Points on a hilly landscape, in no order, each with its height.
From any point a ball rolls to the lowest of the 2 points nearest to it. It stops when none of these is lower. Distance is the straight distance between rows; heights are no part of it.
pigo (h 4.37): [  7.9   8.1  15.5  16.6 -26.6   1.7   9.2   5.4  -8.2  -9.4 -21.9  -7.8
  -5.4   1.4  10.8  -6.8  10.5  33.1  16.6  17.9]
Zek (h 3.49): [ -9.9  -1.4   1.4 -21.2  -3.6  -6.2 -17.3  -4.0  11.1  -7.4  12.3 -28.0
 -18.9  -3.5  -5.3   2.5  11.2 -15.0 -11.8  -2.8]
Vavo (h 3.02): [  4.4   4.7 -24.3  45.2 -24.9  18.6  16.6   0.6  -9.4 -13.6  -6.6 -21.7
  19.4  14.0  -9.6  51.7 -16.5 -13.5  -7.8  17.8]
Dasu (h 3.25): [  7.6  12.9   9.4   8.8  12.8 -32.2 -32.8 -29.9  -7.0  11.5   4.9   2.9
  -8.7 -11.5  20.9  -1.5  12.4  35.6  -4.9  -6.4]
sapu (h 4.22): [ -1.9 -11.2 -13.9 -19.9   9.5   9.8  -1.2  -1.7 -23.8  18.0   4.1  -7.4
  12.8  44.2  -6.0   9.4   3.3 -15.0  25.5  33.9]
Vuzat (h 2.77): [  5.2  18.0  -9.5 -13.0 -14.5 -19.3 -31.4  -9.8  14.4  12.4 -26.7 -18.8
 -12.7 -28.0   1.6   7.9 -18.5   0.1 -32.6   0.6]
Bezi (h 3.94): [-24.9  -4.1  -4.3  -2.2   7.7 -10.5   2.5 -22.1 -12.3  -5.0  38.5 -27.2
 -31.5  14.4   0.3 -15.8  33.7   3.1  18.6  -7.5]
Kat (h 3.73): [-14.8  -6.4  -6.1 -17.0  13.5 -12.2 -18.9 -18.3  -1.4  -0.3  14.7 -14.1
 -49.9 -12.3 -11.3 -19.9  17.3  -1.9   1.6 -13.8]
Mon (h 6.88): [-20.0   0.2 -21.0  13.1 -29.0   5.1  18.8  -0.9  13.3  -8.7 -38.7   3.0
  -8.7 -37.2  17.3 -18.2   0.4 -19.5 -25.8   1.8]
motas (h 1.95): [  4.6  -5.1   7.2  -9.8 -23.2  -2.8 -25.0  27.4   4.7   8.5 -17.2   2.5
  -7.7 -28.1 -33.1  23.4 -34.1 -13.1 -31.3  -0.7]
gefe (h 4.49): [  9.9  -2.9  -0.8 -13.9   8.0   4.1   1.1   2.0 -15.7  17.8  28.2 -19.2
  14.2  54.2 -12.3  -1.9  -9.3   9.6  25.3  16.4]
Fenon (h 2.18): [  2.6  -1.5   6.1   0.3 -30.5  -0.2  26.0  30.9  22.1 -16.3  -0.7 -27.8
  11.4 -14.2  -1.9  17.2 -15.8   6.3 -19.9 -19.0]
daror (h 1.65): [  1.6  -2.9   1.8   3.1 -31.4   0.2   6.4  26.6  12.3 -11.1  15.4 -13.1
  22.3  -0.4 -11.9  33.4 -37.8  -8.8 -23.5 -17.3]
sopu (h 3.65): [ 19.1  24.0  -4.9  34.0 -15.3  -1.6  20.7   8.5  -8.4 -12.6 -16.0 -15.1
  32.4  -1.9  -7.2  34.8 -10.3  17.7 -11.9  23.1]
Kot (h 2.29): [ -6.6   0.3  22.6  -7.1   5.2 -14.1  -8.2  19.0  -1.8  24.7   0.9   3.7
 -27.9 -11.9 -22.3 -35.1  10.2   5.0  -4.1  -2.6]
bifaz (h 3.01): [  9.2  -8.8   7.0  -0.6   2.5   1.9  11.6  21.0  -8.2  -6.0  -4.5  -4.8
  15.1   6.6 -17.2  16.6  -4.5 -10.6 -21.1  20.8]
zisuf (h 2.52): [ 11.9 -26.0  32.9 -28.6   3.6  23.6  -6.2  18.0  -9.6 -12.1   9.0  -9.4
 -17.0  12.3  -2.1  18.6  28.3  -8.3   2.3   6.3]
besed (h 5.38): [ -7.0  24.0  -5.1  17.1 -26.9   2.2  11.0 -12.2 -12.7  -2.0  23.0  11.4
  16.9   4.2  13.3  -2.9 -10.5  14.5  31.2  -1.0]
kipe (h 6.00): [-11.1  -8.3   2.1  12.3  32.4 -15.8  -8.3 -24.9   0.7  16.9  -1.0  22.7
 -39.3 -31.5  -2.7 -32.5  18.4  17.1  10.0 -28.7]
geke (h 4.81): [ -8.1  -8.3   9.0  13.5   0.3  11.2 -10.0   6.6   5.0   0.5 -50.0  -2.3
  -5.2  12.1  20.0 -17.4  28.5   5.5   2.4   8.4]
petag (h 1.61): [ 28.6  23.8 -13.5  23.1  -7.6  48.2  13.5  -8.4 -15.1   0.9  15.6 -13.8
  22.9  28.8 -11.1  51.4  -6.9   2.2  10.5  -6.8]
pakek (h 3.88): [ -3.8  -4.5  -6.1   3.2   8.9   5.8  -8.9 -13.0 -13.5  14.9  14.4   6.8
  18.7  33.3  14.9 -18.0  14.3 -12.9  -1.7  30.1]
Mit (h 0.73): [ 31.7   4.5  -0.1  15.2   2.9  38.5   1.9  -9.3 -15.8 -36.6  19.3   9.2
  21.8  18.7 -23.2  52.6 -15.9   3.4  17.4   4.8]
Dov (h 6.60): [ -8.5  -2.0 -22.2   0.5 -30.7  15.3   7.6 -12.7  11.9  -0.7 -34.5  -3.4
 -37.1 -58.6  13.5  -5.9  -9.4 -11.6 -15.6 -16.3]
Buz (h 0.63): [ 21.2   5.0  -3.1  -7.6 -25.3  22.0   5.7  20.6  -3.7  -4.1  40.3 -16.9
  29.9  31.7 -14.1  36.1 -35.6  -1.7 -11.6  -7.5]
zun (h 5.62): [-13.3  26.8  -4.4  14.6 -14.8 -14.3  -9.0 -16.9   4.3  12.6  -4.7  20.4
  23.6   4.8  20.9 -15.8  -2.7   2.9   4.1  -3.3]
pefik (h 1.04): [  6.0  -4.3   6.5 -10.9  -3.4  -4.7  25.6  29.3  21.0 -23.3   2.0 -12.1
   8.6  13.0   2.9  -9.9  -5.6   6.0   4.5  -9.1]
kir (h 3.66): [  5.7   1.7   5.3  18.3  32.7  -2.1   9.8 -19.4 -14.8  11.9  19.9  -2.9
  21.2  39.5  13.5 -28.4  30.3   7.1  -2.0  17.7]
mogi (h 3.13): [  7.4 -12.2   2.5 -18.8  32.1  -3.5 -14.8  -0.4  19.3  -5.0  -9.0   7.3
   4.8   2.2  13.5   1.9   7.0  -8.3  -1.9  -9.6]
Tuk (h 2.83): [ -3.4  -8.0  -0.2  -1.9  21.1   7.2  -4.9 -17.6  19.0 -14.6   9.4   4.0
   7.6  -1.5  31.2   7.3  29.5  -8.3  -1.9 -12.2]
rako (h 6.39): [ -8.8  16.2  -8.8   5.5 -13.6  -5.3   0.2 -11.8  14.9   2.7 -21.7 -13.2
 -33.9 -45.9   7.9  -9.5  11.7  -5.9   0.2 -24.7]
gisa (h 3.48): [  4.2 -15.6  12.6  13.1  42.1 -22.7  -4.6 -24.4 -16.8  11.6  33.8   5.4
   6.8  22.4  20.6 -12.9  17.9  35.5   2.0   6.0]
veka (h 1.76): [ -6.9  -0.6  16.2 -13.2 -10.5  -1.8  -3.7   4.7 -25.0   9.0   6.9  -2.2
 -30.2 -24.3 -22.3 -22.0  14.3 -13.8 -13.0  21.0]
Nuduk (h 2.46): [  7.5 -19.3  10.9 -24.6 -11.0  -6.3  -8.5  34.3  -6.0   5.4 -15.3   2.0
  -4.1  -5.3 -26.1   6.9 -25.7 -11.3 -21.3  21.9]
fofom (h 2.32): [ 13.0   1.4  -9.2  -5.8   6.9  16.0   3.9 -12.4   8.4  -5.8  23.4 -21.7
  20.2  23.1  19.5  28.1  18.2  -2.2  10.3  -2.9]
kome (h 3.20): [ -5.8 -13.5 -14.3  -9.0   1.4  -1.8  28.9  11.8  13.7 -25.0  -5.5  27.1
  14.6 -13.7  -5.8  13.0 -26.6  -5.3  22.9 -12.8]
pemu (h 2.61): [ -7.6   9.5   8.9 -16.7   4.5 -27.1  -7.7  11.1   9.4  27.2   5.6   1.1
 -18.4 -21.2 -18.0 -11.7 -11.7   9.1  15.0 -21.3]
roz (h 1.94): [ 21.1 -20.2  24.6 -17.8  -5.5  16.0  -0.3  22.8   4.1 -33.7  21.6  -5.7
  -2.8  19.8  -6.6   1.3   2.7   7.5  12.8  -6.7]
Tuga (h 4.45): [ -5.8   7.9   1.9  13.3   3.7  -5.8  12.7  -5.7  -2.3 -31.5  23.0  10.7
   3.3  14.0  -3.4 -38.0   7.7   5.1   6.1   5.4]
geta (h 5.08): [  6.4  -3.5  -0.5  -1.2  22.5   4.5  -3.7  -0.9  -5.0 -16.9  -9.3  33.1
   3.9  15.8 -19.5 -12.8  -0.9  -2.9  31.4  16.2]
kono (h 2.38): [ 14.8  10.8 -30.6  48.4 -21.0  47.5  12.7  -7.5 -18.0   5.2  -5.4 -20.7
  32.2  30.5  -5.6  60.3 -27.2  -8.8  -6.9   2.4]
mamiv (h 4.78): [  1.7  -0.3  -6.0   0.6   5.7 -13.0  14.3   6.1 -14.1 -39.8   0.0  10.3
   0.0   5.7 -17.6 -18.0 -18.8  -1.7   5.8  29.0]
mif (h 3.00): [-17.8  -3.6  10.0 -13.0  14.8  -6.9   9.3   3.1  10.2  19.3   9.5  22.8
 -12.4 -21.9   3.1  -1.2   5.7 -11.4  27.5 -28.1]
mekag (h 4.03): [ 17.2  22.8   2.2  23.6 -18.3 -13.1  -2.9   0.4  -1.0 -11.8 -26.7  -3.7
  19.9  -4.0   1.0   0.5 -12.6  24.0 -16.7  23.2]
daros (h 5.01): [-21.4   0.2   2.2   7.1 -11.1   2.9 -13.5   6.0  12.5  18.0 -41.0  18.0
  -9.6   4.3  16.8 -47.0   8.5 -11.6 -10.3   1.8]
felem (h 3.06): [ 14.7  25.4  -8.6  -1.2   9.3 -28.2 -28.4 -30.0   6.2  -8.6  -7.9  -8.5
 -10.0 -21.5   4.2  -3.9   5.0  12.1 -26.6   4.6]
fozor (h 3.37): [  6.7 -11.0  12.8  10.9  20.8 -23.7 -22.4 -26.1 -22.6  30.1  21.9  11.9
  -6.8   3.4  29.7   8.4  15.9  45.8  14.1  -3.0]
Sapig (h 6.26): [ -2.6   7.5  -6.6  -4.4  16.7  -0.3  -5.0 -13.2  16.2   9.9 -35.0   4.8
 -29.9 -37.5  -1.3 -12.4  21.8 -15.9 -15.5 -14.6]
bura (h 6.12): [-12.6 -14.2   7.1  -1.5  31.0  11.7   3.6  -9.9   2.6  21.0 -18.7   6.0
 -46.9 -32.2  -3.7 -31.1  38.9 -14.3  -1.4 -20.4]
velu (h 1.62): [ 22.4  -0.1  -2.2   7.9  -0.8  35.5  14.8  11.9  -1.3 -28.5  -3.9  17.3
  25.6  16.2  -7.3  37.0 -22.8   3.8  25.8  -5.9]
pibik (h 3.17): [-11.2   9.6  -2.2  -4.5 -30.5  -4.4 -21.7   3.9   1.8   6.6  -0.2 -18.2
  -2.9 -13.2   7.3  13.4   4.0 -14.2 -21.5   4.6]
Demu (h 3.54): [-15.9 -10.8  -2.6 -19.3  -5.9   1.8  19.7  18.2  18.6   6.4   0.3  28.9
   7.9 -32.8   3.0  14.3 -20.7 -18.9  25.2 -27.1]
Nibit (h 5.14): [-22.7 -20.0   3.4   0.0  17.4  -7.1 -25.3  -9.9  10.7  26.6 -32.6  12.5
 -23.1   0.3  18.9 -42.1  14.5  -5.6 -24.8 -10.2]
fegim (h 5.06): [ -3.2   5.9  -5.3  -3.6 -23.4   5.8  35.5  -1.2  -8.0   8.8  36.2  -3.1
  21.6  14.5   9.1   2.1 -19.7   8.1  30.3  -2.3]
Kaso (h 3.41): [  3.2  -1.2   7.5 -26.5  24.9  -9.1 -15.2  10.6  20.6   9.3  -7.1  37.9
   5.8 -16.6  -2.4  -9.6 -21.3 -13.8  -7.3 -17.1]
Ribek (h 5.30): [ -0.2   0.9 -16.6  -1.1  25.2  14.5   1.3   4.7   6.9 -17.0  -4.5  20.2
  21.9  38.8 -19.2  -0.4  -3.5 -32.2  12.6   9.3]
Gona (h 2.43): [  6.9   6.9 -12.1 -16.7 -24.3  -4.7 -25.2   3.3   7.8  11.2 -39.4 -11.9
 -29.8 -38.9 -23.8  15.6 -32.3   1.4 -22.7  -5.0]
zokit (h 3.47): [ -0.4   1.1  -9.1  -6.2  16.8 -25.3  16.0  15.8  12.2   5.5 -12.1  -8.1
  26.9  -2.1  -8.9  12.4 -17.3 -10.4 -24.9  -1.4]
Sani (h 5.89): [-21.4  10.7   3.6  29.3   4.8  -9.8  -2.5 -19.5  -2.8  26.9  -7.5  17.8
 -16.1 -20.4  16.1 -38.2  25.8  15.7  -7.3  -7.6]
Runa (h 4.62): [  7.8  -9.2  24.2  14.5  -1.6  15.2  -4.3  -1.5  -4.4  21.9 -23.5  -9.7
   4.5  22.0  27.6  -2.7  28.0  31.1  18.6  14.7]
mag (h 4.74): [ -0.3  -6.2   1.6  -8.0  -2.1 -11.4  21.8   3.6 -20.2  23.3  29.4 -12.0
   9.5  23.7  20.6 -15.5 -11.9  17.0  25.9  11.1]
konol (h 2.51): [  7.2 -13.0  -8.1  -7.4   6.1   8.3  15.2  17.2   1.1 -38.7  16.6  29.3
  25.7   7.1 -17.5  20.7 -35.3  -7.3  21.2  -2.4]
punor (h 4.18): [ -8.5  10.3  -1.8   9.7  -3.8  -3.1  13.1 -14.3  -4.6 -26.4  40.1 -12.9
 -13.6  -6.2   0.6 -23.9  30.4   5.5   6.1  -3.4]
gar (h 2.37): [  4.6  -5.0  29.1 -17.8  -4.5   7.4  -3.0   3.2 -28.4 -24.5  17.9   1.8
 -21.1  -8.0 -21.0  -3.8  24.6  -6.0 -11.4  22.1]
nozu (h 1.64): [  5.7  -4.9  -8.3 -14.3 -10.7  13.3   5.1  -0.9  -0.6 -13.7  31.2 -21.3
  14.6  14.7  -4.3  40.6 -11.7  -8.5  13.7  -3.9]
Gubu (h 5.76): [-16.5  10.3   8.1  18.1  -1.0  -3.6  13.6  -1.1   9.0  25.0  -5.9  21.0
  16.4  -7.3  27.8 -20.8  17.8   5.4   8.8  -7.6]
nafik (h 3.69): [ -6.3   1.3 -17.4 -21.2  17.3 -18.4  -6.9  11.0  17.8   1.9 -27.3  14.8
   7.9 -11.6 -21.1  -1.8 -29.6 -20.6 -19.8  -4.8]
ret (h 5.22): [-20.7 -22.6  -6.2 -13.5  22.3 -23.4 -28.1  -7.5  -1.4  27.4  -7.4  -9.9
 -11.0  13.4  18.9 -30.3  14.2  -5.2 -25.8   5.0]

Two balls start at each pair of points below. Name the first point that both come to, or write never.
Dov and Kat: Vuzat
Mon and mogi: never
Bezi and gisa: Vuzat
zun and mekag: never

For each start below, name the point where the ball stops.
nafik: Buz
Sani: motas
sapu: motas
mamiv: motas
Dasu: motas
